Points on a hilly landscape, in no order, each with its height.
A ball rolls from a point to whichever of its 3 nearest points has the largest drop for the distance, and stops where none of them is lower. Distance is the straight distance between rows; heights are no part of it.
Rom: [  4  61  23 -36  -8  30  28 -19  22  35 -18  -5 -11 -32 -12  23  12  12
  34   8]  h=41.0
mun: [-14  -9  23 -15  44  -3 -11  13   9 -33 -34  42  25  39  15  20 -12 -56
  37   4]  h=32.9
gese: [-23 -57   1  -9   6 -25 -43 -12  11 -42  -3  50  22  48 -11   3 -38 -20
  17  18]  h=15.2
poki: [  5 -12  15 -18  10 -12 -19  -7  -8 -23   3  24 -17  18  27  -5  -3  17
   6  14]  h=29.2
sopet: [-29  18   3 -25 -43  40  10  42  11 -11 -29  -3  31 -16  -2  18  13 -43
  16 -11]  h=58.3
bamip: [ 27  33  10  -4   9  10 -36 -25  16   0  36  -3 -12 -42   4  -6  -3 -22
  26   3]  h=34.3
Tufe: [ 31 -12  -5 -30 -22 -11  33   3 -22  46 -34  -9  17  13   9   0  29  41
  -2 -12]  h=29.5
Tuz: [ -2 -28 -30  45  20  -6 -42   0 -15 -12  11 -19  36   0 -13 -12 -30   2
 -20  38]  h=38.8
Sorab: [  2 -28  -2  45  80 -39 -45 -10   9   5  57 -13  10  14 -26 -43 -24 -20
  14 -24]  h=34.8
sifa: [-23 -34 -13  14  25  -3 -33  18   1 -27   4  19   1  37  18  -7 -12 -28
   3 -13]  h=25.4
kipu: [ 29  -6 -34  45  -4 -32  -2 -24 -22  13  27 -28 -11 -36 -37 -10 -13  32
 -27  48]  h=14.8
foveg: [-36   5   4  12   5  25  -4  47  24 -24  -1 -25  33 -22  26   3  -6 -24
 -24 -23]  h=53.8
Lonuv: [ 45  41  23 -17   3  -1  21 -35   9  42  29 -15 -44 -22   5 -14  24  49
   9  -4]  h=35.3
Fef: [-40 -52   0  -2  11  36  -5  57 -12 -76 -28  19  -9  37 -23 -18  14 -39
 -39 -26]  h=28.8
biru: [-12  22  15  -2  31   8   9   4  21  -3 -25  21 -10  22  24   4  -2  38
  10   2]  h=27.8
dupot: [-28 -38 -19  39  18  33 -30  29  16 -10   3 -29  45  -2  -3 -11 -33  15
 -28 -11]  h=45.2
sak: [ 51   0 -21  11   1 -42  -5 -33 -23  36  -1 -30  -4  -7 -43  -3 -21  36
  -5  27]  h=17.5
zun: [-27 -28   8  18   2  32  -6  37  -3 -34   9 -21 -21   1  38 -16   6 -18
 -31 -37]  h=62.2
ditag: [-10 -15 -34 -11 -38  13 -25  30 -27  16 -13 -23  48 -18  -6   9  15 -23
 -30  14]  h=53.0
zetol: [-10  59  37 -51 -12  37  29 -29  20  24 -11  24 -25   9   5  16  28  17
  45   5]  h=44.0
bagop: [ 11   8 -35  38  -2 -12 -36 -13 -23 -10  24 -34  12 -44 -46   4  -3 -10
  -9  48]  h=13.5
vuge: [-21  16  24   4  15  31  26  19  19 -20 -27   1  -2   3  23  21   6  21
 -17   0]  h=31.4
Nubid: [-44  -2  33   4  40  31  13   9  36 -55 -30  17   3  40  33  -5   6 -18
  13 -48]  h=12.6
gariv: [-26 -40   1  23   7   5  -8  13 -11 -43   0  15 -10  43  12   2 -21 -14
 -43   4]  h=41.9
larel: [-23 -15  14   3  -7  14  26   8 -14 -17  -6   6 -46   5  28  -6  28  23
 -23 -34]  h=55.5
zolog: [ 16 -22  -4 -30 -17 -40   8 -14  -1  -1 -31  58 -11  60  -6  -6 -15  20
  18  23]  h=43.7
Pifuz: [-18  66  23 -44 -47  20  59  24  16  40 -15 -14   2 -22  15  31  30  10
  31 -10]  h=48.1
gisu: [  0 -10 -21  52  42  -4 -55 -14  19 -15  24 -31  26 -20 -16 -38 -20 -37
  20  -6]  h=29.7
bula: [ 12 -13 -21  12   1 -23 -49 -20   0  -4  37  12  -5 -11  -1  -7 -19 -13
 -17   9]  h=9.2
mev: [ -2 -52  -9  20 -30 -31 -19 -17 -10 -11  33   9 -54   7   2  -2   3  15
 -48  -2]  h=44.6
kuv: [-46  -9  30 -10  24 -15 -18   3   0 -49  12  65   0  28  33 -18  15 -67
  21 -39]  h=29.3
zofe: [ 29 -13 -14  -9 -28 -33  11 -21 -25  25 -25  16  25   1 -23  28   1   5
   2  34]  h=46.6
fato: [ 61  -5 -26  10 -27 -54  -9 -53 -16  34   9  -1  -4   2 -39  -1 -24  20
  21  55]  h=23.6
mup: [-10  -8  28 -39 -13  15  73  45 -13 -18 -47  37   2  53 -21  16  38   7
 -18 -20]  h=42.9
vomi: [  5 -53 -28  22   8 -36 -54 -19 -12  -4   8   2   6  10 -22  -3 -38 -19
  -1  35]  h=29.9
Pivik: [  6  70  18 -14   1  30  23   6  36  17 -31 -25  18 -17   3  20  -8   4
  21   1]  h=38.1
zatal: [ 33  16 -16  38  34   5 -33 -12  -6   1  10 -30  41 -29 -43  -2 -43 -28
   6  38]  h=35.5
bik: [-36 -36 -10  20  41  -5 -16  32  17 -39  -8  16  15  16  11 -23 -17 -30
  -1 -25]  h=29.8
bar: [-26  26  23  -9 -39  25  48  14  39  12  15 -17 -39 -24  34  19  25  18
 -21 -30]  h=47.2
gideb: [-23 -25 -31  27 -22   9 -60  -4 -41  -1   1 -23  27 -26 -32 -21  13 -26
 -39  38]  h=43.8
vezam: [-61 -34  45  13  23  26  17  54  47 -66   2  12  10  24  21 -17  16 -64
  -3 -91]  h=13.0
pef: [-15  -9 -34  23 -31  26  -8  10 -12  11 -25 -35  57 -32 -24  13  -4 -20
 -47  10]  h=38.3
zazam: [ -3   7  24 -15  25  -1  15 -25 -10  -9  11  48 -58  42  34   4   9  40
  10 -16]  h=35.1
Busuv: [-24 -11 -18  -1 -15  13 -15  29 -15 -12  -7  -8  12  -6  23  12  13 -14
 -15 -10]  h=65.2
difet: [ 13  14 -10 -11  10   7  12  -6 -11  20   1  19 -25   7  25   1 -14  39
   4   5]  h=22.0
babeb: [ 10 -39 -24  25   6 -44 -50 -30   4 -27  31  25  -3   7 -24 -19 -48 -31
  12  21]  h=19.9
Nuri: [-16  25   7 -32 -41  31  44  13  -6  20  17 -28 -23  -9   8   1  40  35
 -15 -38]  h=40.9
Burof: [-21  51  21 -10 -12  34  12  19  23  30  -3 -49  23 -49  10   5   3   3
  -3   5]  h=36.1
bozi: [-36 -64 -20  43  -5 -23 -53   1  -3 -17  19  -9 -13   7  -7 -16 -13 -10
 -36  27]  h=33.8
nozu: [ 26  34   3 -10   5  -1  26 -17  -2  46  -5  14   0  18   2   1  20  37
  30  -6]  h=19.7
kovik: [ 34  82  25 -54   4   8  22 -49  21  44  35 -11 -41 -30 -17   6   9   7
  29   6]  h=36.4
vam: [  9  29 -10   9  22  19 -27  -9   0  11  -6 -20  19  -5  21   7 -28 -18
  22   1]  h=35.2
puz: [-25  42  30 -33 -49  22  73  22  48  39   0 -35 -17 -32  -5  10  28  33
  14 -12]  h=48.6
sifun: [ 15 -27 -26  -5 -40 -25   6   2 -43  23   4 -22   5 -16 -15   5  21   4
 -18  22]  h=25.3
tef: [  0  20  46 -32  -2  11   4   2 -18 -13 -15  64 -34  29  30   9  45  -5
  28 -21]  h=11.5
vugof: [-34  -1  35  -1  28  16   7   5  24 -51   3  14  -6  24  38  -7   6 -10
 -13 -37]  h=28.1
Dibe: [-24  34  55 -12   6  13 -18   1  39 -21   8  14  10   0  23   3  -3 -46
  40 -29]  h=35.0
nudok: [ 28 -11  -3  -2   3  -7   6 -13 -16  30  24   0 -27 -13  -4  -9  12  57
  -9   5]  h=26.8
fiv: [ 20 -52 -25  34 -40 -48  10   2  -8   1 -11  -3 -12   1 -38  -9 -22  47
 -42  29]  h=51.4
desiz: [ 33 -22 -21  15 -32 -62   2 -19 -45  21  21   6 -39 -12  -7  -2  10  14
  -7  23]  h=9.4
zal: [-17   9  -8  17  54  15 -19   0  42  -2  21 -14  17  -5  12 -18 -20 -23
  33 -32]  h=28.4
pul: [ 34  31 -23  40   5 -14 -22 -45 -28   4  36 -46 -16 -75 -36  -2   6   3
  -6  36]  h=20.3
Bodot: [ 51  14 -13 -28   0  -3  -7 -49 -29  34  24   4 -31 -24 -24 -19  13  49
   8  29]  h=25.2
Fip: [  5  30   5 -43 -22  -6   8 -10 -17   9 -13  29  21  12   3  24  19  -6
  14  10]  h=34.5
rufit: [  7 -54 -12  28  55 -30 -11 -16  18 -14  -1  18  -8  38  19  -6 -24  44
  -3  31]  h=48.4
vurat: [ 10  28  -6 -27  -5  20 -40 -24  -8   1   9   3  14 -18  24  10  22 -51
  23   4]  h=39.5
tadev: [-10  -9  -1 -43 -19  27  19  25 -13 -14 -44   1  22  19  -9  18  15 -18
 -16 -13]  h=8.6
Tipe: [ 43 -14 -16 -33 -49 -33  17 -23 -21  44   5  12 -15  11 -12   0  -7  30
  24   7]  h=20.5
gibo: [ -9 -28 -25   9 -11  -7 -44   6 -10 -32   9  12  17  13  11 -20 -10 -67
   4 -16]  h=27.5
gorug: [-48  -3  32 -17   1  25  15  42   9 -59 -23  53  -3  34  15  12  26 -30
  -2 -35]  h=24.5
Mozez: [  2  50   5 -18 -21  28   2  -2  31   7  29 -43  -7 -49  22  24  -3 -13
 -10 -11]  h=40.5
lub: [ 15  25   9 -27 -34  -1  31  -5   6  30  27   4 -14 -20   9   9  34  23
   1  -8]  h=27.3
rigep: [ 30  24 -18   2  24   2 -37 -33 -20  -4  33 -19   5 -54 -23  -9 -30 -33
  10  10]  h=37.5
lelut: [-14 -51 -35  29  49 -55 -58   2  15   3   6   3  13  33 -28 -35 -42 -33
  18 -21]  h=37.1
Fanif: [ 23  -3 -23  16 -21 -13  53  22 -23  40   5 -47  22 -23 -16  -6   1  31
 -10  10]  h=2.6
fuv: [ 22  -3  12  22  49 -25  -1 -34  10  10  20 -10 -57   4  17  -4 -17  33
   7  11]  h=28.9
Kege: [-38  38  33  -2   6  32  20  14  41  -3 -27 -42  21 -29  13  47 -28 -10
  -2  -2]  h=39.6
lumor: [  8  -2 -24  36 -14   6  -7   4 -10  23  16 -36  17 -38  -3  -3  -2  -3
 -42   9]  h=33.0
Rapa: [-47  27  37  17  28  30  16  44  25 -39 -32  -3  38  15  29  -2   6 -33
  33 -32]  h=23.3
lutu: [  7 -25 -21  30 -15 -17 -19  -7 -17   2  -3 -12   5   5 -17   2 -13  27
 -15  29]  h=43.4
mopom: [ 35 -13 -22  22 -37 -45 -44 -37 -29  25 -15  20  10 -15 -46  43 -27  -4
 -13  59]  h=45.5
gezen: [-27 -77 -20   4 -15 -17 -41  33  15 -35  -5  34  18  52 -35 -21 -23 -53
 -33  12]  h=6.5
renun: [  4  -5  10 -14 -28   7  68  41 -14  21 -23  -6  -1  13  -2   5  33  36
 -26 -29]  h=37.3
Tosa: [-15 -40  12  -7   2 -14  31  35  -7 -29 -60  22 -16  50  -5  -5  10  24
 -29  -1]  h=47.0
mebi: [  9 -16 -31  74  15   2 -22 -14   7 -28  33 -30   5 -26  10 -18   4   8
 -39 -14]  h=26.3
mapi: [-32  14  43  -2  -1  41  51  37  13 -42 -37  14 -24  31  27  16  21  15
 -14 -23]  h=31.8
pivo: [  9  34  20   1  -6  19  41  -5  17  46   7 -42  -3 -34  13   5   9  37
  -5 -14]  h=34.9
Delet: [ 16  41  13  21  17  19  -3 -15  19  10  32  -5 -20 -20  22   7  -4 -10
   8 -17]  h=32.7
tarum: [ 38  20 -34  11 -16 -17  37  -8 -43  26  35 -43 -17 -50 -21 -10  16  20
  -7  10]  h=5.4
lam: [ 48  -8 -12 -32 -37 -26  50 -24 -49  76  -1  -5  18  15 -29  -4  -7  25
  22   4]  h=26.1
duro: [  9 -31 -41   6 -61 -31  13  18 -24  43 -35 -14  30  17 -35   4   6  11
 -41  31]  h=44.1
lof: [ 15  42  11 -59 -22  19   2   0  -3  21 -13  39   5 -10  11  27  34 -25
  33   2]  h=43.1
ninot: [ -4 -13  -3  23  27 -17 -51  -5  18 -14  29   0   0   1  10 -20 -26 -50
  21 -10]  h=21.9
kodo: [-43  33  54   1  57   9   6  17  39 -45  -2  28  13  30   5 -13 -11 -67
  53 -52]  h=29.4
Lato: [ 39  55   5 -79 -50  -6  61 -24  -9  39  15  11  10 -19 -14   0  38  11
  48   7]  h=35.8
kabe: [-20 -27  12  63  39   7 -36  16   7 -24  43 -25   2  -2  18 -23 -17  -9
 -10 -39]  h=10.4
Gufer: [-12 -13  -5 -34 -44  -4  48  23 -40  20  -7  17  -9   7  14   2  43   9
   2 -25]  h=40.7
zon: [ -2 -27  15  36  28   4   2  14   2   0  -1   3 -12  13  28  -1  -3  41
 -17   5]  h=36.0
gad: [ 63  19 -28  -7  -2 -17 -11 -49 -24  14  17   0  -8 -14 -32   3  -7  14
  34  53]  h=22.2
zaro: [ 57  34 -20  -3  12   3  36 -22   5  39  -3 -41  21 -36 -22  15 -12  45
   7  11]  h=17.9
der: [-45 -12  25 -10   6  52  33  71   6 -52 -42   3  12  22  11  14  15 -21
 -28 -21]  h=13.9
Vuvo: [ -9  -3  20 -28  -4   4  35   3 -21 -28 -55  59 -15  44   8   8  20  19
   3  -6]  h=32.8
Guk: [ 11  18  27 -39   8  10  13 -15  -6  -4 -32  32 -10  14  18   7  13  13
  31  16]  h=19.6
temid: [-38  28  47  15  16  29  -4  18  56  -4  17 -11 -20 -13  46  12   5 -24
  12 -28]  h=38.4
goda: [ -6 -30   9  13  21   8  16   1   2 -22 -16  22 -36  33  17 -12  10  55
 -47 -16]  h=46.0
nima: [-19  22  10 -13 -15  28  -7  21  31 -14 -16 -11  10 -17  29  11   3  -9
   8 -22]  h=43.6
fugug: [ 20  -8 -55  25  13 -10 -52 -23  -6  -9  19 -18  40 -19 -37  -5 -43 -31
   1  45]  h=28.5
Vop: [ 24  23 -21 -20  -5 -14  16 -13 -14  29  -1 -11  -7 -20  -9   8  -7   9
   7   7]  h=11.2
vafi: [-25 -62 -44  44 -36 -18 -28   7   0 -16   4 -12   1 -11 -37 -17 -12  -8
 -46  33]  h=12.8
vezak: [  0   3  14   5  72  -2 -40 -25  25  -2 -12   9   7  11  12 -14 -22 -15
  35 -12]  h=31.5
nisi: [ 19 -17  -4   0  11 -33 -27 -22   2   5 -11  29 -25  34  -1 -10 -11  36
   5  29]  h=37.2
Mag: [ 48  13 -10 -83 -25 -24  47 -19 -51  64  -2   4  17  25 -33   2  12  16
  43   9]  h=31.0
bubi: [ -2  35  14 -19  16  16   2 -11  10   9   2   3  -5 -24  18   5  -4  13
   3  -9]  h=29.6

Call two points neighbours if one is among the 3 nearest of the other. Go from one point of each pair to the other, from neighbour to neighbour, staying as low as possible. Name the highest point that can't be avoided.
kabe and gezen | ninot
Fanif and tef | biru
Nubid and der | gorug
gezen and vafi | bozi
gezen and bula | babeb
desiz and Fanif | Tipe

Where does a ball stop that starts at each point below?
Kege | Vop
vurat | difet
mopom | bagop
Bodot | bagop
